A landscape with many valleys, sampled at points; each row gives a point and its height.
A ball rolls from a point to the lowest of its 2 nearest points, and stops where none of them is lower. Distance is the straight distance between rows; heights are no part of it.
K_443 h=644: [-10   2  -1   1  -5 -23 -11  14   0  16   5  -9   5  -5  12   7  -4 -12
  -1 -19   9   9   5  -2 -20  -3  -5  -6  -1 -10  15  -3  -1   7]
K_861 h=456: [ -2   0 -11   1 -13  -3  -8 -22 -11  -6   5  10  -1  15   3 -10  -2   6
  11  -1   5   2   9   0   8   5  -1  -9   0   5  10  11 -10   1]
K_652 h=20: [ 15   7  13 -23  -2  -5   5  18   3   0   8 -10  -7  -3  26   8  13  -5
  -7  11  11  19   8  -5 -13 -17  -1  -3   3   9  -5  10   8 -22]
K_691 h=553: [  3  15   7  -4   7  13  -7  -4  20   3  -2  -4   7   2   2   0 -20   9
  17  20 -28 -19 -10 -12  23  11   4  -3  14  22 -18   1  -6   0]
K_685 h=542: [ -3  -2  28   6   0 -14  -5 -26 -16   1   6   4 -10  -3 -11 -11  -1  21
  27  12  10  -9  -2   4  -4 -12   1  10 -17  15 -14  -1  -8  -3]
K_586 h=152: [ -6  14  14 -28 -17   1   9  13  16  -6 -11   4   2  -7  30  21   7   5
 -11  -6  -4  -3 -19   5  -7  -2 -10   5  -3   5  -6   6  23  -3]
K_397 h=580: [  5  -8  13   9   6 -22  -6   2 -23  -3   8  -1   0   6  11 -19   2   6
   2  10  15  20  25   7   1 -10   1 -16  -5  17  -9   2 -10  -2]
K_778 h=279: [  2   5 -22  -4   8  -7   0  -7  -9  12 -10 -13 -20   5   1  -5   2 -15
  -7   0  27  11   0   5  -5  18  -8   0  11 -15  -3   7  -4  -5]
K_868 h=445: [  7   7 -22  13 -11   9  10  14  -5  -7  -8  -4  12   0 -12  13  13 -20
 -33 -27 -11  -8  -9   1  -6  10  -3 -13 -12  -1  32  -6   8  16]
K_769 h=213: [  2 -23 -11   7   0   0  -3 -14  16 -16  -7  -3  -3  16  22  -8   6   5
   0  20   4   1   3 -11  25  -5 -24  -7 -13   5  -4   5  -4  -6]
K_119 h=287: [-12  -5  13   6  -3  22  12  -1   9 -14  10  20   0 -11 -19  12  -7   9
   5 -17   3   0  14 -12 -13 -13  12   7 -11 -10  19   2  13   0]
K_746 h=389: [-22   6  -3   7  -5  -2 -29   5  -8  16  -2   6  -6  12   8 -20   2  17
  -1   1  10   8   2  11   6  -2  -5   2 -11  -6 -13   3   5   1]
K_23 h=609: [ -8  15   3   5 -11   4 -14  -5   2  26   1 -22   2   1   2 -14   3   3
   8  17 -10 -17 -23   9  11  -8  -6   7  -7  16 -27  12 -13 -10]
K_593 h=529: [ -2 -21 -18   0 -21  -3 -11   1  -3 -14 -15  -3  10  22  13   8   7  -5
 -24  -8 -12  12  -8  12  29   3  12 -17  -7  -3   7 -14  -5  23]
K_611 h=471: [  3   7 -19   2 -10  -1   0  14  10   3 -27  -9   2   2   5   2  19  -4
 -29 -41  -7  -1  -1   5  -9   5 -15  -7 -14  -9  15  -2  14   8]
K_679 h=266: [  7  -7 -18  13  -2   9  -3 -30  11 -20   1   2  -5   8   4 -23  -6   1
  16  29   7  -3   0 -11  13 -14 -16  -5   3  -3  -2   8 -15  -4]
K_949 h=862: [ -7  -4 -19   8 -17  14 -11  -2   0  -2   5   0  10   4   5  -1   4  -8
  -2 -23  13  17  15  -5   2 -10 -11  -1  -6 -24  20   3  -2  -4]
K_985 h=508: [-12  -1  12   1   2  11  14 -10   5 -11 -10  12   9 -12 -13 -19 -26   3
   3  -2  -7 -21 -20  13  -6   4   6  -1  11   3  -7  -5  -3  17]
K_506 h=269: [ -6   1   8  -6  -3 -25  -3 -12 -13  18   4 -31 -12  -9  -9  -4  12  -7
  18   4  21  -2  -3  -1 -21 -16  -7   0  -6  -2  -9  14 -19  -2]
K_21 h=434: [ -1  15 -19  12  -1   0  -4 -24  -3  18   5 -12  -1   5 -16   0   3  -4
  10  -2 -17 -11  -3  -8  -4  12  -1   7  -3   7   1  22 -18  -1]
K_172 h=285: [  5  25 -13   3  -9   4 -11  24 -10   5  14  -2  30  10   4  23  -5 -15
  -7   9 -18  12  -9   5   8   5   8   0  10  13   5 -20  15   4]
K_600 h=565: [ -4  -2   9 -13  -2   0  -2   3   6   1   4  16  -1  -1  -2  10  -8  12
  14  15 -18   0  -6   3   5   0  25   6  10   0  -9 -11   4   7]
K_852 h=519: [  0   7  19  10 -12 -15 -10 -31  -5 -14  -5   9  -2   3   8  -8   7  24
  23   7  10  -9   7   4   6   0 -14  -5 -18  18 -11 -10   5   7]
K_155 h=545: [ 14  10 -16  -3 -20   0  -6 -15 -28  13   0   1  12   1  -6   7  -4  -6
  20   3  11  -4 -24  -2   3  12 -14  13   6  -7   1   0  -3   2]
K_337 h=586: [ -7  -8   7  -3  -7   0  -8   7  -9  -1  19  17   4  -2 -14  16 -13   7
  14   1   1  11  -4   8  -4  -5  30  13  12 -13   5 -15   8  20]
K_479 h=503: [ 11  -2   6   6  13 -25   3   4  12  -5  11 -10  16 -10   5  29  -4   3
  18  16 -30  -7   2  -9  -2  -4   4   2  -1  18   4 -16   5   0]
K_86 h=372: [ -8  26   5  10  -4   4   2  11 -14  16   3 -10  -1  -8 -27 -19   0   8
  -6 -13  -3  -6  10   1 -33   1  -2  15 -10   7   1  19  -9   0]
K_75 h=549: [ -2 -25 -23  -4 -33 -16 -13   1  -4  -6 -13 -12  14  16  18   9  10 -10
  -8   7  -2   5 -16  11  18 -14   2 -18  -6  -5  -2   2 -16  13]
K_810 h=265: [ -8   3   3  -2   7 -23  -1  -3 -22  21  -1  -2  -3  -8  -7  -1 -12 -18
   5 -17  14  -1  -9  -6 -15  22   8   7  12 -19   0  11  -9  17]
K_35 h=852: [-14  -8  -2 -14  -8   4   3  15   6 -21  -1   9   6   1  -2   8   1  -6
 -15   8  -3  22   3  23  -4  -3  21  -6   1 -11 -10 -23  21  15]
K_839 h=587: [-12  10   9  15   0 -15  -2   5   8   7  11 -10  16  -9 -11   4  -2   6
  15   7 -17  -9  -9  17 -23 -15  -5   9 -14  14 -15 -13  -1   5]
K_750 h=835: [ 16   4   4   0 -14   9  -4   6 -14  -8   3  14  12   0 -29  -7  -6  18
  14   7 -16 -13 -10   8  12  -5  13  -2 -10  20  -2 -13  -4   8]
K_39 h=600: [  6 -11  14  -3  11 -25  -2  -8 -10   8   0  -5 -22  -8   6  -8  13   2
   7  11  23  12   4  -3   5  -2   2 -10   3  18 -12   8 -11  -5]
K_642 h=340: [ -9   8  23   0  11   9  -5  -2 -13  14   5  17  -6  -5 -10  -8 -21   3
  14   7  15  -4  -7  -7   7  11   1   5   9  -4 -13   9   4   2]
K_321 h=732: [  6   8  14 -18  -4   2   7  -8   5 -12  11   2   4  -5  22  13 -12 -27
   4   6  30  13   3 -14  -5   2  -6  -3  23 -11  -1  -4   4 -14]
K_768 h=388: [  9 -21   3 -19  -1  -5  16   1  -4  -1  -3  -6  -5  -3  -1  19   1 -11
  -6   1  -7   4 -11   4  -5  -5  25  -9  14   5   7   8  -9  -1]
K_211 h=700: [ 18   2  10 -14   3  18  14   9   7  -8   6  -9  -4  -4  10   9  -5 -23
 -16  -4  20  14  -5   1 -11   1   7  11  20 -15  -2  -1  -3 -15]
K_132 h=485: [  4  -4  -2   2  -3   1   1 -28   3 -14  -4   8  -3   1   4   3  -3  -4
   5  -7  13  -2   0  -7  11  10  -6  -5  -3 -14  10   4   2   8]
K_131 h=760: [  7   6   0  -2   7  15  -4   1  23   2  -7  -2 -15   5  13 -27  -5   7
 -14  22  -5 -12  -3  -5   7   9  -7   5  16  19  -7  13 -11 -18]
K_64 h=523: [-10  -5   3  -6  -3 -20  -1  -4 -11   7 -14  -9  15   1  17  20   8  -1
  -5   8  -7   0 -22  12  17   4  -7  -5 -10  10 -17 -10   7   7]
K_503 h=350: [-20   8 -10  -2  -9  15 -21  -4 -12   6   4   4  -4  18   6 -36  -1   6
  -7  11  12  14   8   2   7  -9 -17  -7   2   1 -16  24 -14 -10]
K_856 h=671: [  9 -12   7   2  20   0   6  15   3  16  14  -2   4  -4 -13  22  -1  -7
   0   2  -9   5   4 -21   1  -8  17   1  -2   3   9  17   4 -10]
K_711 h=177: [ 18  -7  -3   6  -2   9  10   5  17 -24   8  -8   6  -6   5   1   1  -9
  -1   5  19  17   8   5 -14 -22 -14   5  -8 -27   5 -21  15 -13]
K_911 h=547: [ -4 -11 -10  -6 -18  -5  -6   7 -14   5  -5  -2  11  16   5   5   5  -2
  -1  18  11   2 -23  18  21 -10   1  -5  -6  -5 -19  -2  -2   8]
K_787 h=207: [ -2  19  10  -7  -9  -5  -5  14   0  11  -4   6  14   1  18  14   6   5
   0 -13  -4  -4  -7  -5  -2   2 -16  -2 -16   1   4   8  19  -5]
K_438 h=494: [  5  25 -16   5   3  32 -10   9  -1  12   4   6  15   9 -25 -13 -23  -1
   2   6 -20 -11  -4 -13  20  11  -5  -1   9   5   0  12  -6  -6]
K_999 h=621: [ -4 -13   8  -8  27 -17   4   1   0   3  -2   4 -29   2  18   2  12  -8
  -2  25  16  16  14  -5  12  15  10  -2  16  14 -21   1   4  -7]
K_797 h=338: [ -5 -12  18  -3  17  27   8   9   5 -11   1  16  -8  -2  -4  12  11   4
 -13 -22  18  20  21 -19  11  -1  14   0 -10 -17  -6   7  11 -19]
K_258 h=506: [-11 -23   3  -1  -7  -1  -4  -4  14 -20 -11   1  12   3   9   4  -7   1
 -14  -6 -18   1  -9   7  25   1  12 -14   4   5  -5  -8   1  16]
K_136 h=551: [  3  19 -28   8 -11  11  -4  14   1  11   1  -5   6   1 -18  -9   1   2
  -5  14 -23 -13 -15  21 -10  -3   1  10   2   9  -5   0  -5  -4]
K_162 h=443: [ 12  -1  -8  20  27  -1 -10   5   3   8   8   5 -19   4 -12 -28  -9  11
   1  -5   2   9  19   1   5  18   4   8   3 -11   2 -14   3  -2]
K_925 h=877: [-16  -5 -30   5 -13   5 -12 -15  11  -3  -2   1 -10   8   0  -9   3  -4
   7 -18  11   8   2   1 -12  -5  -7   5   5 -33  20  -1  -5   8]
K_673 h=215: [ -1  13  29  -3  10  22  -4   6  18  -2   3  15  -7  -8  14 -13  -1  17
   0   2  -2  -5   2 -13  -6 -12  -9   7  -2  -2  -1   5  15 -21]
K_78 h=417: [ 15 -23   2  -5   0  -5  16   4   3 -13  11   0  -7  -5 -11   7  -3 -11
 -13 -16   2   7   5  -2  -9   3  34   0  25  -6  17 -15 -14   8]
K_101 h=440: [  8  -9   8  -5   3 -10  11   4 -12 -20  20  13   2   1 -17  19 -14  -7
  -1  -9   2   8  18  -6  -4  10  21  -6   8   7  22  -3  -9  11]
K_439 h=540: [-22   1   5 -12  -4   3   1  -1   7   5  -5  15  -9   0 -10  -8  -1  15
   1   5 -15 -13 -16  24  -9  -1  13   6   6   5  -9   2  -4  11]
K_338 h=166: [  3  -4 -19   8  -7  -2  -2   0  15  -7  -8  -6  13   9   8   3   8  -1
  -1   2 -12  -7  -4   3  13 -10 -14  -2 -14   0   7   1   4  -5]
K_604 h=399: [ -7  -9  14  -4   2  23   0   4 -11 -19  14  15   0  10   5  -9  -5  -5
  -5  -5  15  26  38  -5  10  -8  19 -14   9  -6  -1  16  -2 -16]
K_228 h=86: [  1  15   3 -24  -9  -2   5  16  17   8  -2 -14  -5  -3  31  16  14   0
  -6   9   3   2 -15  -2 -10 -15 -17   1  -1   3  -7  24  10 -18]
K_943 h=824: [ 12  -5  -4  15   8   9  -4  11  -6   1   3  10   0   2 -35  -7   2  22
  12  13 -10  -4  -3   8  12  -4  19   4 -24   3  -5  -4   8   2]
K_927 h=229: [  1   1  -4  -8   5  -3   5 -10  -1  14 -19 -16 -30   2   5  -6  14  -5
 -14   9  26  -1  -4 -14   0   3 -19  -5  -1   3  -6  22  -3 -14]
K_289 h=379: [-23  20  -2 -22 -15 -11   4 -11  -4  13 -22 -14 -16  -8  -1   1   8   5
 -10 -27   6 -20 -13  -3 -23  12  -3  -4   6   3  -2  22  -5  18]
K_558 h=624: [ -4  12   2  -2  -3 -25  -5  12 -15  18   1  -5   4   1   6   3   0   0
   0  -9  19  10  -3  13 -21   7  -6  12  -3 -15  -9 -11  14   4]
K_511 h=522: [  9 -12  11   4  -5  -1   2 -21  -5   9 -16   2 -13  -5  13   1  -5 -11
  10  -4  23 -11 -22  -4  18  13 -15   6   3  -8  -6  -5   4   9]
K_47 h=827: [-10  -8 -17  14  18  11   7   5  11  -6  -5   3   6  -2 -17  -8  -1  -4
  -7   8 -11   3   6  17   3   0   1  -3  -8  -9 -11  -5  12   6]
K_620 h=477: [ -8 -14  11   0   8   3  16 -15  20 -23  -8   6   8 -17   3  -3 -11   5
  -4   9 -12 -11  -5   7   6   6   2 -13  14  11  -3  -2  -1  15]
K_481 h=658: [-14  -2   4  -2   6 -14   1  30  -5  21  14  -8   5  -2 -12  25  -2 -10
  -4 -11   3   5  -3 -13 -21  -7   5  -1  -2   1  14  13   0   2]
K_33 h=850: [-21  -8 -25  24   3   8 -10  10   6  -6   5   6  14   9  -2  -5  -3 -20
 -13 -14   5  21  21   1   4  -2  -3 -16  -8 -15  12   3   6   2]
K_641 h=643: [ 10 -21   1  -6  25  -8  20   0   3  -8  -7  -7 -21  -3  14  -2  10 -17
 -27  12   8  17  15   8  14  16   7  -2  19   5 -15 -21  -2  -3]
K_607 h=222: [ -5 -10 -17  15   7  18  13   8  22 -27   8   5   0  -5  -7   7   5  -6
 -11 -11   8  13  21   6 -10 -17   2   2 -15 -25   6 -19  18   2]
K_411 h=800: [ 14   0  10  12  12   9   5 -12  -3 -11   5  10   1   0 -19 -29  -8  21
  13   9  -3 -10  17   4  -8 -11  -1   1  -9   5   5   5 -11  -3]
K_811 h=875: [-23  -2 -20  -1   7 -35 -10   3  -8   8  -9  -9  -5  -6  12  22   4 -17
   5   3  -7  -6   0  12  -4   7  -3   1   4 -21   4 -11  -7  16]
K_614 h=320: [ -1   2 -21   0  -6   5  -5  18 -15  11   9   0  17   8 -14  21  -5  -7
 -11  15 -26  -3 -21  10  11   2  29  -5  13  11   2  -8   6   9]
K_967 h=369: [ -7  -5  27  -9   3  34  18  17  -5 -12  16  16   9  -3  -4   6  -2  -1
  -5 -11  15  14  30 -15   3 -13  23  -6   4  -8  -2   3   9 -14]
K_520 h=444: [ 22  -1 -13  -5  10  -3  26   3   3 -28   5  -8   3  -3 -15  20   3 -13
 -23  15 -14   5   8   6  -4  16  12 -12   3  14  12 -16   6   9]
K_937 h=502: [-11  -1   4 -18  -3 -36   5 -10  -9  -4  -4 -15  16  -3  10  28   7 -16
   0  15  -8   0  -6  14  -1   0   2 -16   2  17 -11 -12  -2   9]
K_588 h=343: [ -1  19 -10 -19 -13  -8   2  -6 -17  26 -19 -26 -19  -6  -1   4  11 -11
  -1 -13  20 -12 -17  -4 -21   3  -9   6   7 -11  -1  23 -12   8]
K_167 h=735: [-12 -10   8  -6   9  -2   2   6  31  11  -4 -17 -15   4  28 -11   4   5
 -14  20 -16 -12  -4 -10   8  -4 -14  -2  14  24 -15  13 -10 -19]
K_478 h=544: [ 19  -7   5  11   4  14  -4  17   5  -1  10   1   9   4   0 -17  -6   7
   8  18  -4   5  -4   2   5 -23   4   2  -2  -1  -6  -7   2 -14]
K_815 h=670: [ 23  -7   6 -12   5  -8  12  10   1  -6  -5  -7 -20  -2  19   3   3 -11
 -19  -7  16  13  -4  10   3  11  10   9  24  -8  -3 -12  -7  -5]
K_276 h=416: [-13   8  -3  23  20   3 -22   8   5  16   4   7 -15  10   8 -25  -9  11
  -5   5   6   9  16  -2   6   8  -7   1  -4  -6 -11  -5   4  -8]
K_866 h=301: [  0  -1  -3   0   5   2   7  13 -14  15  -8  -3  -4   1  -8 -10   0 -15
 -13 -17  22   4 -11   0   1  12   4   5   7 -20  -1  10  -3   6]
K_461 h=851: [ 37   3   7  12   3   8   2  18  -3  -2   7   5   5  -3  -8 -11 -12   9
   7  -7 -14  -5   8  -2   4   2   7   7   8   6  20 -25 -10   3]
K_431 h=885: [ -5 -11 -22  -6   3 -22  -9   8   6  18 -13 -25 -11   1  17  11  16 -10
  -4   0  -8  -5  -7  10  -4  -1  -2   2  -2 -12   2  -3 -14   4]
K_827 h=762: [ 11  -2  18 -10 -17   5   3 -14  -7  -8   2   4  -4   5  27  -1  -5 -17
   1  -9  28   9  -1 -14  12   8  -2 -10  26   0   8   2 -14 -10]
K_690 h=849: [ 18   7   3   5 -14   1  -8  21 -10  -1  13  13  10  -1 -19 -20 -11  15
  15  -1 -16 -15  -6  13 -10  -3  13   5  12  20  13 -21 -15  11]
K_111 h=831: [ 37   6  -1  -6   3  13   7   1  18  -4  -3   5  -8  -3  -6 -10  -5  10
   1  -5 -15 -10  -7  -3  -3   2   5  17   6   0  17  -4  -5  -7]
K_761 h=483: [ -1  -3   1  -2  19 -25   1 -18  20  -4   5  -9  -5  -6   8  19  11  12
  15   3 -33 -11  19  -8  -2   9   2   0  -4  24  -3  -9  -3  -3]
K_150 h=438: [-15  -2   3 -11  15 -27  18 -10  11 -12   2   2 -18 -14  -7  14  -6  -1
  -7 -12 -11 -13  17  -3 -33  26   4   9   9   4  17   2  -4  10]
K_440 h=254: [ -7  -7  -5  14   5  32  10  -3   8 -25  14  13   9   0 -17   3 -10  -1
  -2 -17   6  11  30  -6   6  -4  12  -4 -11 -20   9 -13  12   2]
K_566 h=464: [  3  16 -16   6   1  24  -7 -10 -14  16   6   7  13   7 -24   1 -10  -4
   2  -8 -10 -16  -2 -22   4  18   2   1   4   4  19  28  -9  -4]
K_259 h=604: [  5   0  10  -5  -7  -8  -6  19 -19   7   7   9   3   1  -1   5  -4   8
  -2  -7  11  13 -10  21  -6  -2  18  11  -1 -10   1 -23  13  10]
K_298 h=890: [ -9 -10 -26   0 -11 -11 -12  -5  -7   3 -11  -4 -17   5  -9  -2  17   5
   1 -18   2   6   0  -5 -14  -6   6   0 -11 -18  19   7  -4  13]
K_267 h=356: [  1   0  -8 -22 -20  -6   1  12 -13   7   7   0   9   4   7  23   2  -9
  -4   6 -10  10 -20   8  -4 -10  20  -6  19   8   5   2   3   0]
K_303 h=546: [-13   0   9  17 -11  29 -14  -2  -4   0   6  13  28   3   3  -8 -19  -1
  10 -36   2  -6  10 -14  26  -3 -12  -7   0 -23  13 -13  -1   1]
K_158 h=518: [ 25  -2  14   2   7  14  -9   6  -1  -9   4  10  -3   8  -2 -15  -6  30
  25  21  -7   6  13  -1  22 -12   4   5 -13   5  -7 -17   5 -10]
K_893 h=896: [ -6 -20 -16   4  -2 -20 -17   2  -9  20 -16 -10  -8   4   4  -5  17   3
   3 -15   2   2  -8  -2   7  -1   0  -3 -11 -11   1   3 -12  12]
K_509 h=310: [-19  -2  -6   5  -2  24 -10 -18   2  -9   7   9   3   8   0 -23  -9   9
   6  30  11   2   7  -8   8 -19 -10  -3   2   3 -10  20  -9  -8]
K_326 h=813: [  2 -16   2  12  17   7   5  -3  -1  -3  10   4  -4  -8 -37 -11  -2  12
  13  17  -1   1   1   0  -6 -13  12   8  -6  -3  -4   4  -7   2]
K_63 h=790: [ 25 -14  15  -4  -8   1  -3 -17  -6  -8  10   3   2   1   7  -1 -17  -3
  14 -11  11   0  -6 -12  12   2   9   5  28  -6  20  -7 -16  -1]
K_243 h=403: [  8  28  -1   7   2  -1  -4  -7 -17  23   3 -13  -5   0 -21 -16   3   1
   0  -3  -5 -12   2   1  -9  19   4  13  -5  10 -11  14  -9  -5]
K_283 h=567: [ -4 -11   2  14  -7  -6  -3  10   2   7   9  -4  17  -1 -11  -5   0  10
  16  11  -1   0 -11   9 -12 -42   1   4 -11  -4  -7  -4  -4  -4]
K_336 h=446: [ -2 -19   9   4  23   0  14  -6  18 -12 -11   4   0 -17   9  -3  -2   0
 -13  -8  -6  -2   6  -8   9   1 -10 -10  -2   9   1   4   1  -7]
K_454 h=581: [ -3  16 -21   3 -14  -4  -9   5   5  13   4 -19  10   7   8 -12   5  -4
  -5  22 -14  -5 -14  15  -5 -11  -7   0   8  10 -18   6 -15 -12]
K_655 h=863: [-23 -13 -16  -2   4 -16  -3  10   6  -5  -2  -1   0   5  15  20   3 -11
 -10   2  -3  12   2  15   0   1  10  -1   6 -18  -3 -22  11  12]
K_845 h=484: [-10  -2  -7 -22   8 -23   6  -9  -5 -18  -7 -15  -3  -6  10  30  13 -18
  -2  30 -15   4   5  15  -9  16  13  -2   8  11  -8 -12   1   4]
K_755 h=516: [ 22   4 -30   8 -18   1 -15 -11 -29   0   2   2  13   8 -11  -4  -3  -5
  13 -12  -2  -1  -6  -9   9  17  -4   7  10 -10  17  -8  -3  10]
K_353 h=561: [ 17  15  11  -8 -16   2   1 -15 -21  10 -14   7   1  -1  11   7 -10  -2
  11   4  16 -17 -32   2  19  19  -3   6  12   4  -6  -3   1  10]
K_474 h=412: [  3   3  10 -10   9 -22  13  -7   0   3  -5   2 -18 -11  -3  19   1   7
   6  -6   0 -18  -4   2 -24  24   4  24   5  -8   3 -10   5  11]
K_140 h=525: [ 10   3  -7   7  11  -4  -3   2  21   4  13  -9  12  -3   2   2 -15   4
  14  19 -38 -14  -3  -7   3   1   9   7  15  17  -1  -8  -5  -2]
K_395 h=520: [-14   3  13  17 -21   8  -2   4 -14  -4  -1  11  30  -5   6   4 -11  -9
   3 -38   9  -2   4  -6   1  -3 -18   2 -12 -27  11 -10   9   7]
K_546 h=840: [ -6 -11   1   6   0   7   8   2   6 -18  -7  17   9  -2 -13   6  -1   8
  -8  -4  -3  11   7  20  13   3   7  -5 -17  -1 -12 -24  24  12]
K_157 h=562: [  0   2  28   3  -5 -19  -3  -4 -20  -2  10  -2   5  -2 -10  -8   6   9
  18   8  11   4  16   2 -16 -25  -6 -15 -17  21  -5  10 -13  -6]
K_610 h=421: [  7  -3 -12  -1  -4  -6  16  -8   2 -18 -11 -10   9  -1 -10   8   5 -20
 -19 -10 -12  -4  -5  10  -4  12   2 -15   1  -1  12  -4   2  13]
K_936 h=316: [ -8   4   7   8  -8  19  19   0 -13  -9   9  14   9   0 -22   9   1  -1
   4 -12   1  -6  28 -12 -11 -12  -6  -6 -28  -3  29  18   2   3]
K_840 h=465: [  5  -3 -16 -18   6  -7  10  -6  -8 -22  -4  -4   1   7  -5  16  10 -17
 -17  29 -10  13   5  13   5  19  25 -12  14   9  -1  -7   2   6]
K_72 h=249: [  4  26   8   5  -7   1  -4  24  -9  14  14   4  33  -1   5  19 -10  -7
   0  -1 -15  -5  -4  -4  -1   0  -9   1  -1   7   0 -10  14  -4]
K_91 h=413: [ -8   4   8   5  16   7   4  -6  11   0 -11   6   2  -5  16  -4  -7  -8
 -20  -9  -6  -2   1 -11  25  25 -21 -16   1   7  -7   8   9  -3]
K_261 h=306: [  7 -15  10   4  20  15  11   6  15 -12  -7  10 -11  -5 -11   5  17  13
 -16 -29   5  11  21  -3   8  -7  -2   4 -25  -9   5  -6  16 -11]
K_970 h=838: [-41  -1 -15  20   8   7  -2   8   2   1   1  11  16   1 -10   0   0   0
 -12  -7  -7   9  12  13  -1   2  -6 -13 -23  -7  -8   6  21   9]
K_304 h=232: [  0   1   3   0  -9  -7  -4 -18  -3   1   1 -16  -6  -3   5 -16   7  -1
  15   9  16  -6  -7  -7 -16 -21 -24  -6  -5   0   3  12 -13  -8]
K_125 h=783: [  5   2   1  12  13   0  -1 -14  11  -5  -4  -7 -10   2  -2 -24   6  14
  -2  18  -9  -8   6   6   1  -4  -6  -5   2  19 -11   3 -12  -8]
K_888 h=496: [ -6  -5   0   8 -10   2   5   5   6  -5 -16  -2  15  -9   1   2   0 -13
 -12 -48   4  -1  -2   0  -9   2 -16  -5 -14 -24  17 -13   7  12]
K_508 h=178: [ 12  -2 -17 -10  -9  -8  -2 -20   6  -3 -18 -10 -23   2  18  -8  17  -1
   2   5  22  -3   0 -11  -7  -3 -19   0  -9  -3  12  10  -7  -9]
K_166 h=125: [ 29  -3   4   4  -4  -8   5   1  16 -16   3  -6   3  -2  19   7  10  -3
  12   7  12   9   8  -5  -1 -18 -27   0 -15 -10   7 -15  11 -18]
K_197 h=460: [ -2  10  -3  18  13 -17  -4 -29   9   6   9 -11  -1  -2 -12   9  -1   7
  16  -1 -18 -12  14 -16  -4  11  -6  11 -12  11  -3   8  -6   0]
K_890 h=714: [ -8 -22  16 -12  21   5   9   6  29  11 -13  -2 -15  -9  21  -3  -1   0
 -13  10 -15  -7 -14 -11  14  -5   5   2  24  14 -14   8  -3  -6]
K_847 h=272: [-14 -14   7   2  14   5   5  14  26  -2 -15  11  -8 -11  10  -5  11  14
 -27 -31  -1   9   9   2  16   0 -13   8 -19  -9  -6 -11  24  -3]
K_832 h=377: [ -6   8  16   5  11  13   1   1 -13  10 -11   8   7   2  -4 -10 -11   0
 -10  -6   1  -7  -4  -2  13  14 -13  -6  -8   5 -10  16   2  -2]
K_562 h=230: [-24  -8  16   5  21   8   8  13  17  11  -9   7  -5 -12   4 -14  -3   9
 -14 -12  11   0 -10   3   2  -4 -19   9 -10 -13 -20  -5  24  -5]
K_872 h=75: [ 25   7   7  -3  -3  -2   5  24   3  -5  12  -4   6   2  20  15  18  -1
   3   4   9  19  15  -6 -18 -24 -17   3 -13  -1   9  -3  14 -22]
K_648 h=491: [ 18  13  14   1   2  -5  -3 -13  -6 -16   9   7   4   3   5   4  -5  17
  23  13  -3   0  16  -8   9   5  -1  -2  -5  16  -3  -8   8  -3]
K_980 h=299: [-18   9  14  -2  12 -14  -1 -21 -16  22   0   0 -11  -8 -10   1 -13 -13
  15   1  15 -15 -13  -7  -7  26  -2   3  15   2 -14   9  -8  14]
K_65 h=184: [-22  -5  31  -5  15  12  -3  12  14  11 -10  18 -25  -5   7 -22   1  23
  -7   4   8  -7  -3  -3   6 -11  -9   4  -5   6 -17   3  13 -15]
K_515 h=526: [ 13  21 -22   9  11  18  -1  15   9   7   6  -2   7   8 -21 -10   0  -3
  -2  11 -27  -5   6   1  -4   2   1   2   3  20   2  12  -7  -9]
K_12 h=487: [ 12   5 -33   6 -18   6 -12 -14 -10  -6  21  13   3  13  -6   5   1   1
  16   2  -5  10  13 -13   4   4  -1   3   6  -2  21  -5  -3  -7]
K_909 h=382: [  9   4   2 -23  -8 -16   8 -16 -10  15 -15 -11 -25 -12   1  12  19   5
  12  -6   6 -16 -20   4 -20  10   4  21   0  -8   3   5  -7  11]
K_597 h=811: [ 34  -5  15 -18  -4   6   0  -6  -3  -5   1  10 -14   5  -3   2   0  13
   7 -12  -1  -4 -13 -12  12   7  15   8  12   1  16   4  -4  -5]
K_138 h=584: [ -5  15   7   0   2  14 -13   0  20  18  -2  -4  -4   0  -2 -17  -9   8
  15  16 -22 -34 -27   0   7   7   1  11   8  15 -19   0 -13  -9]
K_204 h=427: [-11  -1  10  -2 -11  12  -1  -4 -25 -13   8  19   5   9   2 -12   2   8
   3 -16   8  11  27   2   5  -5   7 -14  -2  -4  14   6   0   2]
K_826 h=302: [-20  16   5  -7   2  -4  -3  -7 -17  25  -3 -27 -17 -10 -17 -14   3  -6
   2   1  18  -9 -12  -6 -22  -7  -3   5   6  -2 -18  24 -11   2]
K_242 h=112: [ 12   4 -28  -5 -20   3   2 -14  19 -19  -8  -5  -4  14  20   1  17   8
   0   4  -1  -1   4   5  -6  -9 -20   2 -13  -1  13   6   0  -9]
K_677 h=690: [  2  -7  16  -5  19   1  -5  10  14  12   7   2   2  -2  16  10  -7   1
   9  15  -5  -1 -13 -18  10  -4  10  -2  14  10  -6  15   2 -14]
K_933 h=342: [ -2  23   1   9  -9  16  16   5  -9 -11   5   8   7  -7 -28  -2   0   6
  -7 -12  -5 -15  14  -2 -36   3 -10  10 -18   6  19  10   5   6]

Call two points neighbours if one is among the 2 nearest of the other. Go from one point of each pair to the other, from neighbour to neighbour, staying as low as possible. Name the highest point that can't be avoided.
K_610 / K_810 -> K_75
K_652 / K_648 -> K_839
K_810 / K_242 -> K_866

For each start below, name the point where the ball stops.
K_162 -> K_242
K_138 -> K_652
K_23 -> K_652
K_78 -> K_652
K_839 -> K_652
